A landscape with many peaks, sampled at points; each row gives a point and its height.
A climber steps from a point to the highest of its 2 nearest points, and stops where none of them is higher. Distance is the straight distance between rows; heights are no part of it.
Ziz h=38.7: [123 106 137 117 182  73 101 147  95 118 123  91 187 156 143 111 110 130
  96 146 131  95 112  84 157]
geda h=38.4: [136 114 145  89 141 143 136 142 161 112 146 127  97 106 117 154 166 124
 153  97 158 134 129 140  95]
sefo h=50.1: [176 167 142  89 171 155 127 126 149 111 159 112 112 122  79 144 130 102
 118 111 134 162 144  99 116]
belub h=43.8: [148 124 102 114 155 120 122 131 129 123 144 144 150 142  76 121 109 128
  92 111 128 134 137 107 148]
val h=75.7: [132 111  81 104 135 125 114 126 140 182 133 118 117 129 104 123 164 120
 114 124 123 129 136 127 115]
Lavol h=31.4: [158 141 115 132 167 107 154 125 118 134 124  99 150 150 135  89 132 129
  97 133 103 108 157  80 161]
Vom h=27.7: [156 146 108  90 133 129 142 106 123 167 152  96 112 114 111 108 125 120
  64 126  93 117 123 111 103]
Memov h=64.4: [ 91 113  97 124 135  68 104 152 103 103 106 122 133 164 163 116 145 133
 140 108 156 102 144 143 174]
mikul h=43.9: [111 105 116 100 144 100 113 147 101 174 121  84 145 174 148  83 106 141
  69 169  85 129 113 100 113]
dirop h=41.5: [ 95 169 125 143 110 120 143 123 125  94 116 139 123 117 135 161 161 138
 199 116 158 106 134 153 161]
fafu h=8.3: [166 194 157 137 138 215 131  85 161  98 160 103  85  91 101 150 126 105
 128 161 121 202 132 129  80]
Zupon h=49.3: [170 140 122 143 150  86 127 163 115  91 132 158 145 147 143 147 129 124
 145 128 125  99 162 127 192]
Vozoz h=18.7: [134 123 135 124 120  74 129 150 113  88 112 170 132 118 151 140 158 136
 148  94 145  67 152 134 164]
rines h=31.7: [105  71 112 135 143  50  97 183  82  78 121 146 155 154 163  95 160 140
 121 129 149  97 168 149 139]
lago h=35.6: [150 133 147 102 108 182 118 104 145 108 159 111  93  76 117 141 136 128
 198 117 131 134 150 171 125]
nodat h=49.4: [ 49  65 137 134 150  76 145 196  69  90  99 130 156 189 168  72 134 151
  97 148 130  73 116 130 139]
navo h=59.2: [155  90 133 125 161  64 147 134 106 105 128 144 140 155 154  77 127 129
 108 152 101 124 147 105 158]
Gekez h=43.7: [137 121 107 127 129 134 146 120 119 136 130 106 149 138 103  90 137 149
 139 103 114  69 157 148 157]
zuka h=58.2: [123  84 113 175 172  71 135 162  80 129 128 170 146 175 137  97  94 139
  93 157 102 135 123  90 147]
vol h=69.5: [130 115  90 105 102 128 128 122 123 163 127 104 123 123 134 127 185 130
 133 123 127  97 149 157 108]
nodu h=58.0: [147 132 137 120 150 125 115 158 155 115 168 172 125 157  92 113  90 119
 125 113 118 176 129 137 120]
peko h=6.9: [158 179 184 112 138 214 140 101 150  88 165  88  79  97  77 154 114 111
 140 125 115 167 138 138  95]
liruv h=50.2: [ 80  98 108 153 135 115 121 133 108 185 117  99 136 153 167  93 119 179
 126 150 112 168 121  86 121]
buru h=34.3: [176 132 158 123 149 115 150 146 148  95 138 150 155 121 124 148 116 106
 106 119 132 107 140  89 142]
boko h=33.3: [115 136  99 126 128 143 110 113 124 173 135  82 118 113 159 137 140 133
 119 154 119 118 107 104 130]
pev h=38.1: [ 97 132 126 171  83 133 134  93 141 139  92 142 121  89 156 133 175 143
 174 142 135 112 117 177  89]
vab h=38.3: [122 139 130 162 129 124 147 152 161 146 126 166 146 116 146 131 118 134
 141 155 132 155 126 110 129]
nudu h=49.7: [114 109 142 105 106 101 138 136 122  95 113 109 174 139 137 113 124 114
 110 115 133  69 134 128 169]
zasit h=50.7: [101 111 124 163 135  86  97 172 104 158 133 161 143 146 145 109  81 112
 132 156 151 125 130 107 138]
zedav h=44.3: [ 86 133 133  81 122 101 135 140 129 116 119 126 116 120 126 155 153 142
 135  77 145  76  99 126 118]
rugot h=46.7: [142 132 147 152 132 121 127 158 134 137 143 186 106 133 128 154  91  92
 150 164 151 190 106 122 117]
Fon h=16.7: [104 146 100 113  94 103 133 116 104 119 106  81 134 132 130 127 196 133
 152 116 155  36 176 152 144]
zofef h=14.3: [164 137 140 124 121 157 144  97 135 132 135  97  99  83 112 159 165 126
 135 112 142  64 157 137 127]
Somo h=40.6: [112 134 124 150 120 116 123 134 139 136 120 144 121 113 161 153 130 125
 164 156 147 145 120 131 135]
Duto h=33.6: [162 144 135 131 145 157 136 168 173 116 169 162 131 118 142 124  99 129
 141 103 126 152 158  86 138]
gize h=32.9: [127  57 130 127 163  70 100 158  81 117 108 108 135 175 170  88 114 123
 107 154 142 131 138  92 164]
lege h=47.9: [137 135  92 114 148 112 132 131 112 105 130 142 139 136  99 149 130 124
 101 111 139  82 136 130 161]
lokam h=16.9: [139 129 103 140 123 108 124  96 114 122 107 148 147 127 129 131 131 111
 139 178 119 141 142 153 173]
Nebeg h=31.5: [151 156 153 149  91 181 132  96 145 120 125 125 145  97 130 174 123 108
 158 140 126 103 136 154 141]
mef h=55.8: [111  76 108 109 146 108 125 112 109 142 126 120 133 120 154 118 127 131
 101 163 103 131 114 114 129]
vopos h=65.3: [161 130 129 126 141 101 116 168 159 147 148 163 145 164 109  91  93 131
 136 111 136 163 141 129 144]
gama h=51.1: [145 153  92 124 147 120 126 127 126 124 115 132 109 135 106 169 166 120
 118  95 162  95 136 129 154]
kir h=42.4: [168 117 155  77 145 112 115 175 162 125 165 135 125 117 129 135 117  82
 101 114 151 130 109 131 100]
zusag h=9.5: [149 160 140 128 136 189 108 100 155 114 147 125  95  93 129 155 127  95
 142 166 123 205 125 134  95]
Bazef h=41.9: [163 156 124 137 139 141 129 108 140 136 144 145 120 126 140 115 115 119
 132 150 104 167 146 111 140]
zekur h=44.4: [160 146 126 164 118 161 160 121 157 113 141 181 116  93 113 155 129 120
 119 133 101 132 135 125 138]
fem h=15.5: [111 124 125  99  89 123 139 100 107 148 100  74 122 123 113 131 176 134
 140 102 143  39 137 139 129]
nugi h=46.3: [122 102 157 121 128  73 141 160 112 100 103 113 152 161 161  93 106 121
  95 115 134  78 128 109 167]
movo h=17.8: [187 154 143 107 123 116 153 117 129 128 132 121 136 132  63 126 149 110
 130 112 143  71 135 135 134]
dato h=46.8: [ 71 115 107 162 121 138 120 132 128 180 114 119 137 149 139 128 108 168
 140 128 128 157 107 115 119]
Gir h=25.5: [120 147 120 165 139  99 156 143 114 158 144 153 136 169 120  69  74 135
  79 146 103 158 121  76 129]
takik h=74.7: [151 102 108  90 151  96  89 150 129 134 135 106 142 159 119 116 144 130
 104  91 145 115 137 109 132]
Kego h=38.0: [ 69  96 120 114 133  48  97 183  66  69 103 135 177 149 172  85 165 143
 129 108 151  69 155 145 132]
Tode h=25.8: [145 164 120 128 148 146 119 140 138 146 165 132 147 137  93 112  86 114
 100 148 128 176 126  88  97]
zun h=55.3: [139  68 115 127 122  75 112 160 124 118 124 166 140 133 143 125 116 119
 123 134 133 142 144 124 141]
mezeg h=54.4: [123  91 125 136 151  67 165 155 121 128 104 140 128 158 162  91 149 142
 119 137 114 116 132 110 155]
veb h=66.3: [108 125 132 109 139  94 120 144 134 155 124 101 152 158 116  99 105 153
 133 115 137 153 108  97 135]
fisu h=63.8: [104 105 134 151 152  55 125 163 116 129 106 141 158 176 117 111 103 124
 105 124 155 143 106 101 127]
Zes h=20.4: [101 108 123 127 116  87 123 139 119 164 148 141 111 146 137 116  78 132
 118 138 121 168  95 115 122]
rido h=44.1: [120 144 130 128 121 119 174  97 127  97 110 144 129 116 106 150 162 149
 180 114 146 109 132 134 137]
suf h=27.5: [106 119 133 107 129 124 136 154 169 126 138 150 143 134 106 143 123 119
 153 124 161 149 113 126  99]
gise h=20.2: [131 173 148 149 104 203 135  69 158 133 117  89 112 105 105 137 129 154
 127 101 121 139 114 129  86]
Tilik h=44.6: [109 148 126 174  79 135 135 119 132 107 103 201 126 119 147 157 128 128
 157 139 121 136 114 172 143]
Rine h=40.1: [ 87 104 114 118 116  95 108 187 133 126 135 169 157 132 118 142 119 129
 128  96 162 107 120 133 110]
kanom h=12.2: [133 125 160 142 110 200  97 130 153 100 126 157  93  78 130 177 121 108
 153 136 128 180 112 167  90]
vun h=57.5: [ 50  99 118 117 132  66 108 170  83 151 114 104 146 173 160 115 113 141
 128 141 142 106 103 129 126]
vufad h=23.7: [ 77 106 107 156 121 134 141 122  99 149  98 107 126 146 161 104 126 146
 118 154  98 110 123 148 147]
tel h=54.1: [104  75 104 107 119  69  96 173 101 152 112 101 174 165 131  83 139 107
  81 136 126 118 133 127 128]
nenev h=35.9: [117 124 133 160 110 130 160 127 151 138 118 160 150 140 134 116  80 140
 112 136 124 161 127  82 132]
zerip h=32.8: [139 130 158 104  95 208  93 119 147 115 143  90  82  72 115 165 153 104
 161  96 143 130 150 180 105]
luf h=40.8: [133 121 111 138 124 136 126  93 119 133 130 115 127 110 133 110 133 161
 168 110 115 110 160 144 178]
nilak h=30.7: [135 140 177 106 105 216 134 121 156 106 127  79  75 101 105 169 147 118
 143  90 136 141 129 149 102]
Mera h=24.9: [146 145 151 109 149 181 122 149 136  94 147 134 107 101  72 163 139  99
 159 114 145 119 148 168 122]
kabe h=26.7: [151 188 120 145 127 167 158  73 138 143 157 117 128 101 117  99 124 143
 102 139  88 162 112 102  80]
minuf h=29.5: [151 161 110 112 138 117 149 125 123 148 148 101 142 149 113  87 110 120
  80 146  97 135 133  88 133]
Nide h=21.4: [145 178 166 167 141 231 116  77 157 129 127  90  99  89  99 147 144 147
 134 100 124 139 107 158  68]
madas h=38.5: [189 162 126 121 118 143 141 113 133 114 153 158 130 123 109 119  96 114
 140 131 103 141 140 135 159]
mige h=38.8: [156 111 128  79 120 119 128 153 150 145 167 145 150 118 126 118 110  91
  94 146 118 148 112 120  91]
peno h=41.0: [181 139 158 120 128 115 168 137 154  82 110 169 117 135 120 157 135 112
 164 117 126 150 146 116 154]
bet h=22.7: [111 109 134 149 121  92 121 139 116 157 125 159 131 177 107  91  79 125
 100 146 105 172 123 109 131]
dopu h=46.5: [163 123 159  72 158  81  98 180 147 110 156 124 156 137 107 125 131  99
 125 105 177 127 112 127 107]
rezok h=59.9: [113  80 102 144 171 111 117 134 102 151 141 133 140 128 157 110 121 159
 117 162  96 141 145 102 140]
pazel h=30.6: [123 122 134 133 108 150 112 110 137 159 150 134 118 128 129 119  56 129
 113 140 107 198 122 105 107]
Mimam h=71.2: [126  76 138 150 149  55 124 160 107 119  99 123 166 192 129  89  91 127
  65 132 135 134 122  95 129]
bokan h=62.2: [120  53 159 150 160  25 109 178  64 126  98 136 161 192 144  71  94 139
  79 128 146 135 103 115 110]
Leda h=83.2: [126 112  97 100 156  99 112 159 143 166 126  97 130 140 119 122 159 141
 133 102 144 114 146 129 122]
tenol h=35.7: [165 124 143  78 133 110 107 136 153 134 168 122 158 124 131  83  90 106
 110 136 119 140 119 103 116]
pinu h=18.6: [149 132 137 139  99 120 165 107 124 112 108 167 143 138 122 134 133 106
 132 159 107 128 126 151 146]
dig h=13.1: [167 165 139 123 133 186 147 116 155 131 131 124  97  86 102 150 135 133
 138 107 135 103 165 128 124]
leva h=32.0: [104 118 117  99 117 160 101 130 152 170 141 102 121 104 142 152 131 133
 132 131 133 136 101  97 108]
Mok h=54.3: [132 147 110 127 135 120 140 112 117 131  98 112 110 158 128 131 154 118
 147 115 158 103 134 128 170]
Gebir h=28.0: [144 158 129 122 123 176 114 126 161 140 170 131 132 131 109 121  69 116
 121 133 119 203 146 106 105]
neris h=36.2: [110  93 128 125 172  93 126 142  86 115 105  87 162 161 158  84 124 139
  97 180 116 110 135  89 175]
rata h=48.4: [130 156 128 184  97 157 154 115 147 122 107 183 113 112 149 175 128 132
 129 144 114 155 112 130 128]
tup h=38.2: [142 138 121 127 108 154 114  88 128 114 135 120 108  99 140 144 134 129
 188 120 135 139 136 154 161]
dumi h=51.7: [169 109 140 119 176  73 111 191 164 105 148 152 165 147 122 125 138 118
 142 106 170 121 123 122 117]
Migiz h=28.5: [141 178 133 173 112 199 155  65 163 135 140 106 115  90 131 122 107 160
  88 121  98 185 113 102  59]
zav h=40.7: [115 141 123 147  69 129 143 106 138 113 104 177 118 102 144 148 173 121
 179 142 123 115 136 193 114]
Gure h=26.4: [117 167 130 190 101 151 145  89 128 146 130 119 140 148 146  98  69 137
  90 165 104 197 135  80 105]
mabeb h=72.5: [122 125 124 132 114  58 112 171 120 104 101 153 143 156 161 129 120 110
 147 105 170 119 144 140 169]
gonut h=13.0: [145 136 130 107 107 172 145 115 125 111 135 129 113  83  82 178 164 115
 163 112 161  59 154 151 100]
keb h=28.7: [118 118 169  93 128 222 110 139 156 126 149  90 101  97  83 158 127 117
 126  86 136 162 140 144  98]
zus h=72.6: [143 112 127 124 154  93 119 149 126 135 129 132 145 174 125  91  99 138
 143 108 137 164 133 111 171]
dok h=59.8: [119 136 130 174 104 153 134  44 112 121  85 110 118  90 154 146 157 126
 116 152 116 104 103 149 106]
kolo h=35.0: [ 95 121 121 107  91 124 117 114 135 133 155 133 126 104 133 129 140 126
 153 128 132 106  95 166 112]
Silev h=5.8: [142 175 158 108 137 193 133  70 141  92 155 106  88 114  80 154 116 138
 129 114 117 149 112 142 100]
Fis h=56.2: [ 99  96 109 142 111 108 102 164 118 170 123 121 134 125 154 124 111 108
 114 166 146 124 126 129 141]
telob h=39.0: [167 153 125 123 127 159 154  89 126 123 153 144 107 106  89 129 122 123
 132 114  90 113 125 158 135]
Naf h=27.6: [126 143 100 146 149 119 141 131 122 165 156 133 149 143 113 106  94 136
  89 136 108 145 116  76 111]
tuli h=34.7: [108  79 117 160 176  68 105 173  69  88 121 152 148 172 177  90 153 136
 128 165 128  95 147 134 151]
madat h=26.8: [ 97 138 112 147 125 159 125  87 114 166 132  81 166 134 139 118  88 159
  95 149  91 155 105  91 132]
Muvu h=17.9: [ 86 156 117 125 102 101 141 103  81 122 109  92 116 114 146 138 185 156
 180 126 157  52 150 146 146]
kovak h=51.5: [162 143 134 128 138 101 116 165 130 141 173 178 118 137 103 123  87  89
 132 142 138 190 115 136 107]
vuge h=46.9: [107 114 126 101 115 104 176 109 120 118 115 129 136 112 116 140 167 150
 138 106 140  84 123 132 119]
Lak h=19.7: [171 153 153 112 120 111 154 146 142 108 120 159 113 128  95 142 158 102
 148 100 157  81 159 143 135]
dov h=25.4: [ 89 134 115 173 111 159 128  87 106 157 102 110 149 132 146 118 103 145
  96 162 107 129 105 124 143]
Nuli h=40.9: [153 141 105 119 151 108 149  93 107 117 114 129 161 153  83 120 113 128
  99 118 115 148 139 108 172]
Dof h=48.6: [133 111 107 149 136 113 112  93 111 153 125 145  99 108 176 122 133 140
 141 155 106 170 136 126 139]
liru h=52.2: [ 99 118 112 189 113 134 145  96 127 134  89 158 115 119 174 150 138 146
 125 150 108 142 121 125 130]
Suko h=34.8: [ 90 108 114 139  79 164 109  98 140 151 101 128 127 111 127 155 111 130
 113 118 120 155 101 138 121]
lugob h=62.8: [126 148 111 142 116 161 123  55 115 146  96  72 105  96 135 167 183 130
 131 127 133 109 112 152 109]
rega h=41.6: [ 97 120 138  70 118 121 121 152 146 108 135 117 114  93 125 162 170 139
 152  85 166 104 118 129  90]
dudag h=54.0: [137 130 132 151 151  84 132 139 126 110 115 155 139 148 166 134 119 143
 174 146 139 130 156 119 183]
Runap h=41.4: [150 145 114 141 121 166 153 113 140 141 140 176  93 102 104 148 149 138
 121 106 102 129 121 155 119]
tudi h=44.0: [ 59  94 129 113 130  63 126 171  81  81 113 103 157 168 173  91 146 153
 128 139 136  70 125 128 151]
guze h=16.0: [124 154 134 130 102 161 129 117 132  80 131 155  85 104 115 173 152 123
 186 117 151 159 132 193 113]
pamo h=29.0: [121 153 140  94 136 175 123 125 151 150 140 109  96 111  97 148 174 110
 136 112 161 124 105 184  71]
Keka h=55.5: [ 82  52 130 137 152  50 125 187  69 114 103 133 143 174 151  77 105 150
  78 129 121 109 105 126 124]
voge h=36.0: [109 131 134 154  78 154 107  85 155 124  99 137 105  81 149 161 178 141
 154 102 138 124 127 161  85]
vesa h=20.5: [ 77 129 110 138 113 112 126  98  96 116 117 135 145 142 130 126 144 167
 163 118 129 100 122 174 157]
lumit h=28.8: [136 173 136 137 117 187 128 123 167 155 149 121 102  81 141 142 101 132
 126 117 117 127 104 126  98]
zed h=19.1: [ 78 144 112 127 104 122 120  87  72 119 107  86 140 119 128 143 162 167
 170 129 134  68 117 169 124]
sozip h=57.8: [127 138 127 103 119 162 116 124 134 123 133 113  94 123 119 153 107 124
 125  93 137 131 125 120 155]
zugug h=15.4: [164 131 129  88 141 143 128 114 120 135 149  87 114 105  98 144 144 113
 156 113 133 103 145 132 131]
domi h=65.8: [131  85 113 154 161  91 144 126  86 135 136 140 146 158 156  81 115 142
 107 167  78 140 148 105 157]
Nenud h=19.0: [135 165 131 182 112 188 146  70 143 119 110 126 122 106 110 150 129 149
 142 111 118 124 111 152 112]
tigol h=43.5: [103 128 116 159 129 115 116 146 127 150 134 173 111 133 148 165 102 112
 159 157 163 165  90 118 107]
rab h=22.0: [ 79 126  88 152 118 149 127  99 115 158 100 109 148 133 127 127 147 165
 137 125 122  99 125 155 146]
filil h=33.8: [134 108 115 117 167 114 139 120  93 122 118  85 161 157 135  84 148 138
 114 161 102  92 150 113 176]
tuzo h=49.2: [137  81 114 142 107 104 106 173 140 143 149 184 139 122 131 130  96 115
 144 129 127 143 137 138 124]
ralu h=47.0: [120 107 117 121 125 103 162 114 101 130 116 102 144 140 117  97 173 138
 127 131 104  56 151 158 151]
subig h=41.8: [182 187 165 133 129 197 155 130 166  88 160 147 102 125  90 128 105 113
 138 114 107 175 160 114 114]
mab h=25.3: [143 128 139 101 124 123 121 144 143 110 130 151 151 119 117 143 136 103
 159 133 155 125 130 123 130]
bami h=31.8: [132 128 124 164 167  98 144 141 112 133 122 130 125 142 165 113  89 143
  96 158 114 148 111  51 139]
latak h=37.5: [195 145 152 113 155 136 162 158 164  93 145 166 129 119 116 131 123 118
 139 106 120 132 153 106 141]
lader h=34.9: [133 132 112 122 125 135 135  97 112 160 116  93 120 121 155 128 140 134
  95 134 101 101 140 107 160]
zot h=36.7: [138 142  98 151 124 165 142  89 133 156  98 106 107 114 126 130 159 129
 113 117 125  98 151 124 135]
Vokag h=56.1: [101 116 119 201 110 152 119  67 111 130  82 127 125 104 189 122 152 133
 124 166 107 113 118 149 140]
noda h=16.6: [174 139 129 101 140 111 155 110 132 122 148  99 131 126  96 122 141 123
 115 127 119  97 130 115 142]
kopuf h=65.4: [156 151 121 126 102 182 127  53 123 151  97  74  73 103 100 161 181 120
 115 108 132 113 128 157  99]
vebe h=30.5: [117 146 130  84 118 178 116  96 134 158 142  80  96 113  86 142 143 125
 123 110 125 150  86 171  76]
dodoz h=44.5: [198 133 140 130 127 119 147 136 129 102 118 169 134 129 132 153 142 124
 158 137 106 116 175 116 177]
Nozo h=33.0: [110 134 129 150  92 156 120  79 136 139 105 131 119 120 135 129  91 131
 110 128 115 189 104 119 112]
luruv h=26.5: [119 138 164  96 129 211 118 138 155 102 164 131 104 108  82 146 102 116
 116 108 116 167 121 143  97]
fanum h=22.8: [141 168 181 150 155 252 113 112 157 108 152 105  83  88  88 153 143 131
 145 109 119 158 126 179  66]
Dedof h=29.9: [129 125 135 105 124 156 130 131 178 146 139 128 112 122 111 130 130 117
 132 131 140 188 124 125  88]
Roriz h=30.4: [136 164 125 165 109 198 119  80 151 122 137 135 110 109 131 129  91 130
 108 125 101 199 115  97  88]
vurak h=53.9: [156 155 144  80 130 174 139 126 144 100 137  96 102 119  97 158 114 106
 132 114 149 149 116 108 123]
Matap h=44.7: [ 84  81 121 140 123  83  93 181 129 158 159 166 151 136 132 118 101 127
 133 108 148 125 123 115 120]
toka h=57.4: [160 117 145 128 165  68 113 172 140 112 127 149 161 156 136 117 107 115
 110 122 146 138 112  95 123]
tiv h=66.2: [120  98 118  73 120 121  89 161 130 125 150 102 145 129 122 149 129 127
 119  73 147  99 118 126 125]
zogu h=62.1: [ 97 105 127  99 126  81 111 146 111 142 114  89 158 156 136 119 124 149
 124 126 141 104 103 114 143]
Nof h=37.6: [113 140 125 110  88 122 128 118 124 103 135 157 117  84 133 162 160 115
 167 112 143  96 128 167 107]
Vibon h=45.2: [157 144 120 177 130 122 128 109 120 131 141 152 113 116 169 124 112 132
 143 180 100 185 129 113 153]
Ledir h=58.3: [ 83 108 140 141 158  75 130 157  80 153  97 122 143 185 149 100 108 145
 109 154 142 131  98 107 145]
vege h=33.2: [108 146 122 110  95 155 127  89 121 145 131 109 137 116 110 144 122 124
 128 134 129 112  83 169 117]
tiz h=52.3: [137  80 110 112 126  99 114 112 124 154 132 129 124 115 136 119 140 130
 139 168 113 170 116 128 127]
feg h=22.4: [181 166 146 104 133 151 137 165 144  91 134 153 112 127  76 165 154  85
 149 115 155 125 150 161 130]
Runi h=41.3: [116 119 129 121 176  73 119 158  96 156 135  96 165 172 135  83 105 125
  76 158 114 130 111  76 125]
miba h=14.2: [145 140 149 128 110 193 117 136 141  77 143 161  67  98 139 187 137 117
 165 122 131 161 149 187 111]
Zov h=33.7: [145 155 164 141 109 182 139 133 168 108 130 151 133  91 118 159 120 106
 170 134 140 140 138 154 125]
lusu h=64.8: [ 89 119 109 120  92 123 118 109 117 164 107 100 130 101 164 120 176 132
 146 138 123  82 129 167 120]
viv h=30.1: [121 151 123 151 149 129 158 100 113 149 136 102 135 128 170 100  97 149
 109 175  95 155 123  55 135]
zikod h=31.9: [110 137 122 107  81 165 108  74 123 169 118  80 119 124 100 145 154 142
 121 112 110 129  94 164  94]
Vurum h=48.0: [ 81  75 102 125 132 104 114 150  92 173 106  82 159 181 136  91 117 138
  82 156 112 121 136 113 147]
lopo h=51.9: [ 97  65 117 171 182  95 142 195  83 131 119 149 133 173 163  74 117 145
  73 170 105 121 136  97 130]
pir h=22.9: [145 132 142 116  97 124 137 128 133 108 125 132 155 122 123 131 124 106
 173 120 121  90 150 147 156]
sev h=38.6: [128 136 124 136  98 172 130 111 143 153 106 119 107 112 123 153 150 132
 112  90 131  98 123 145 114]
bukas h=16.8: [132 124 137 104 138  74 140 166 135  75 132 173 132 120 132 148 163 133
 129  86 137  80 115 126 138]
vav h=55.1: [138 116 141  91 100  93 105 160 143 121 126 133 158 150 126 116 111  88
 112  94 146  91 139 136 154]
lutol h=37.2: [164 152 174 120 128 187 144 147 170  86 156 162 107 107 106 151 119 112
 158 121 127 173 149 147 125]
Visip h=35.8: [138 137 138  75 155 110 130 141 144 127 139 113 110 119 128 139 140 145
 132 101 147 137 113 106 112]
Lem h=18.9: [104  93 127 103 104 115 112 135 137 154 144 148 136 130 127 109  92 150
 132 125 107 150  98 144 122]
kises h=4.8: [159 153 139 102 137 179 135  88 151 113 141 134  96 116  77 138 131 130
 147 118 124 179 121 157 108]
pomil h=44.2: [172 129 119 146 160  64 111 156 111  96 116 152 158 170 144 118 129 115
 110 129 130  72 130 131 171]
Funot h=20.8: [130 124 123 134  88  96 145 132 119  98 107 171 138 134 137 130 137 113
 142 124 129  91 145 146 170]
rikup h=61.5: [111 124 123  92 111 144 105 137 135 142 142  99 130 124 117 139 105 116
 114  92 150  94 114 112 149]
Kege h=36.8: [ 88 133 124 138  95 183 112 108 144 144 103 119  98 101 123 167 150 128
 105 105 141 136  96 134  89]
baz h=30.3: [143 156 133  92 123 176 121 113 152 164 161  91 118  99 120 138 114 120
 121 132 116 137 122 111  93]
vid h=28.4: [109 131 119 170 127 148 138  77 126 145 136 113 139 115 151 112  84 160
 104 165 105 175 129  75 117]
Todak h=31.6: [123 157 121 128 124 159 143 123 174 158 110 108 125 134 113 122 134 145
 127 102 134 171 118 118 101]
bupat h=10.7: [151 141 152 154 114 185 115 100 170 121 128 146  94  90 155 172 107 114
 160 154 124 186 126 128  99]
devas h=46.0: [176 202 155 125 162 184 153 132 151 117 158 123 106 117  94 141 123 102
 138 137 129 163 153 108 106]
pifu h=58.5: [125 137 105 150 141  91 118 139 108 125 110 116 116 150 153 116 136 149
 154 127 147 113 148 127 191]
tidan h=54.2: [ 78  94 116 159 144  84 133 128  83 174  98 101 138 171 139 106 114 146
 118 166 137 165 105  93 125]
Sizom h=62.3: [127  79 133 100 111  65  97 156 130 123 119 142 160 134 149 110 136 114
 120 111 146 106 135 134 130]
fumik h=27.2: [113 150 141 104 129 187 127 140 153 117 156 139  98  92  87 176 165  99
 161 112 150 128 123 191  90]
Dol h=61.7: [138  75 121 119 128  74 115 160 105 135 106 133 155 167 129  79 106 111
  74 129 109 125 134 137 142]
tigar h=33.5: [122 116 129 143 141 115 145 134 126 131 125 146 143 141 147 130  85 131
  94 140 112 127 132  73 165]
Novud h=17.6: [128 167 130 157 116 175 121  81 146 100 121 155 104  91 111 161 144 140
 177 114 139 127 111 176 109]
kel h=33.4: [111 131 121 139 124 144 159 114 155 150 117 117 140 143 118 110 112 158
 114 132 104 150 141 114 127]
Lopil h=24.8: [133 167 161 130 152 216 128 138 156 110 165 129  61  88 104 170 142 121
 142 105 143 136 119 175  72]
Bama h=40.0: [151 107 120 157 179  67 122 184 100  93 109 138 141 173 170  91 149 127
 113 144 133  75 145 135 183]
Lod h=50.3: [106 109 122 107 131  85 151 132 118 126 105 134 128 139 138 101 170 135
 127 135 124  81 134 133 146]
nava h=60.7: [ 84 108 108 135 100 113  99 127 110 158 126 114 154 110 172 120 148 119
 139 163 130 109 122 143 125]

Call two points neighbours if one is among the 2 nearest of the other. Go from one point of each pair to the other, from neighbour to neighbour, staying as high as possible. Name the lowest point that can't be avoided.
Leda / rata -> madas
kopuf / vuge -> Nof
Leda / domi -> Matap
Mimam / Sizom -> nugi
Ledir / zus -> vun
domi / Mimam -> lopo

For each start below, name every point that the climber comes to, in order.
lutol -> subig > devas > sefo > vurak > sozip > rikup > tiv > takik > Leda
zed -> vesa > rab > vufad > dov > madat > vid > viv > bami > tigar > nenev > vab > Somo > tigol > rugot > kovak > nodu > vopos > zus
Vozoz -> Funot > pir > mab > suf > Dedof > Todak > kel > nenev > vab > Somo > tigol > rugot > kovak > nodu > vopos > zus
